Each scene shows the same named points in several views. A view is turned or mirrored, and shifted as a whole, has a little noise and may leave points out.
In the rows, 128 means zero.

Scene 1
View 1
<213>: [143 134 143  91 120 123 128 133]
<210>: [137 114 123  85 115 123 148 153]
<89>: [186 180 169 117 123 141 110 119]
<22>: [160 165 160  96 131 129 109 124]
<246>: [133 138 119  72 134 120 130 163]
<29>: [143 118 135  76 128 128 133 144]
<167>: [157 146 155 112 108 122 131 122]
<237>: [149  67 155  53 148 147 131 127]
<163>: [150 142 132  94 120 126 134 148]
<152>: [177 138 171 103 121 137 123 116]
<260>: [139 138 145  84 125 115 120 132]
<46>: [111  79 121  43 144 121 136 154]
<232>: [163 125 175 109 112 128 124  97]
<77>: [153 113 162  84 129 133 124 119]
<14>: [157  81 146  74 127 142 142 133]
<113>: [149 106 143  92 114 129 142 129]
<18>: [139 156 142  73 144 122 107 146]
<235>: [ 99  87 136  38 154 110 118 136]
View 2
<18>: [112 101 134 141 158 143 118 150]
<235>: [186 102 160 101 159 164 120 165]
<22>: [ 78 114 148 142 164 155 130 146]
<152>: [ 71 118 164 125 174 174 150 132]
<77>: [109 112 168 114 172 175 145 143]
<29>: [127 111 144 111 159 168 129 123]
<237>: [141  95 170  92 174 183 157 124]
<89>: [ 38 113 149 151 172 155 141 135]
<232>: [ 75 134 178 120 176 182 148 146]
<163>: [105 119 133 124 155 165 121 119]
<46>: [176 102 144  90 157 175 127 119]
<14>: [135 104 165  95 170 188 152 115]
<210>: [132 126 135 105 153 179 119 110]
<213>: [107 123 147 121 161 171 126 133]
<260>: [112 121 149 125 161 163 122 147]
View 3
<152>: [112 100  64 115  70 126 122 117]
<213>: [125 114 100 131 109 129 149 129]
<163>: [136 110  99 134 120 129 150 141]
<14>: [119 151  96 115 128 114 118 109]
<29>: [126 130 111 130 124 125 140 129]
<232>: [110 107  66 121  76 126 136 111]
<22>: [122  85  98 136  81 134 135 144]
<77>: [111 124  98 126  97 124 126 112]
<210>: [137 135 103 130 140 123 157 128]
<113>: [123 133  89 123 118 120 145 114]
<235>: [ 96 159 163 146 122 125 144  97]
<18>: [123  99 133 150 102 139 140 144]
<167>: [128  98  72 127  93 129 153 133]
<46>: [122 163 138 131 153 119 138 114]
<246>: [134 119 132 145 133 132 150 145]
<89>: [132  66  70 128  70 135 122 154]
View 4
<18>: [142  97 169 137 112 156 137 120]
<163>: [173  96 135 149 115 159 138 134]
<22>: [139  82 156 146 102 184 149 141]
<232>: [137  73 115 143  97 177 184 158]
<167>: [159  79 126 154 114 180 161 152]
<89>: [142  65 155 151  88 216 148 157]
<246>: [173 108 149 142 117 137 129 113]
<113>: [167  98 109 142 103 142 164 138]
<152>: [147  76 125 146  85 182 165 153]
<235>: [143 116 124 120 103  92 171 106]
<14>: [163 105 101 131  78 128 164 130]
<260>: [149  94 144 142 116 152 154 130]
<210>: [185 103 117 147 121 136 143 128]
<213>: [159  93 131 145 113 155 154 134]
<77>: [141  93 125 135  90 148 171 136]
<237>: [154 105 104 126  69 120 171 125]

In a view up to two points have been moved. Name them for each view, in the order of its rows, or write -.
view 1 | <237>, <46>
view 2 | -
view 3 | <152>
view 4 | <235>
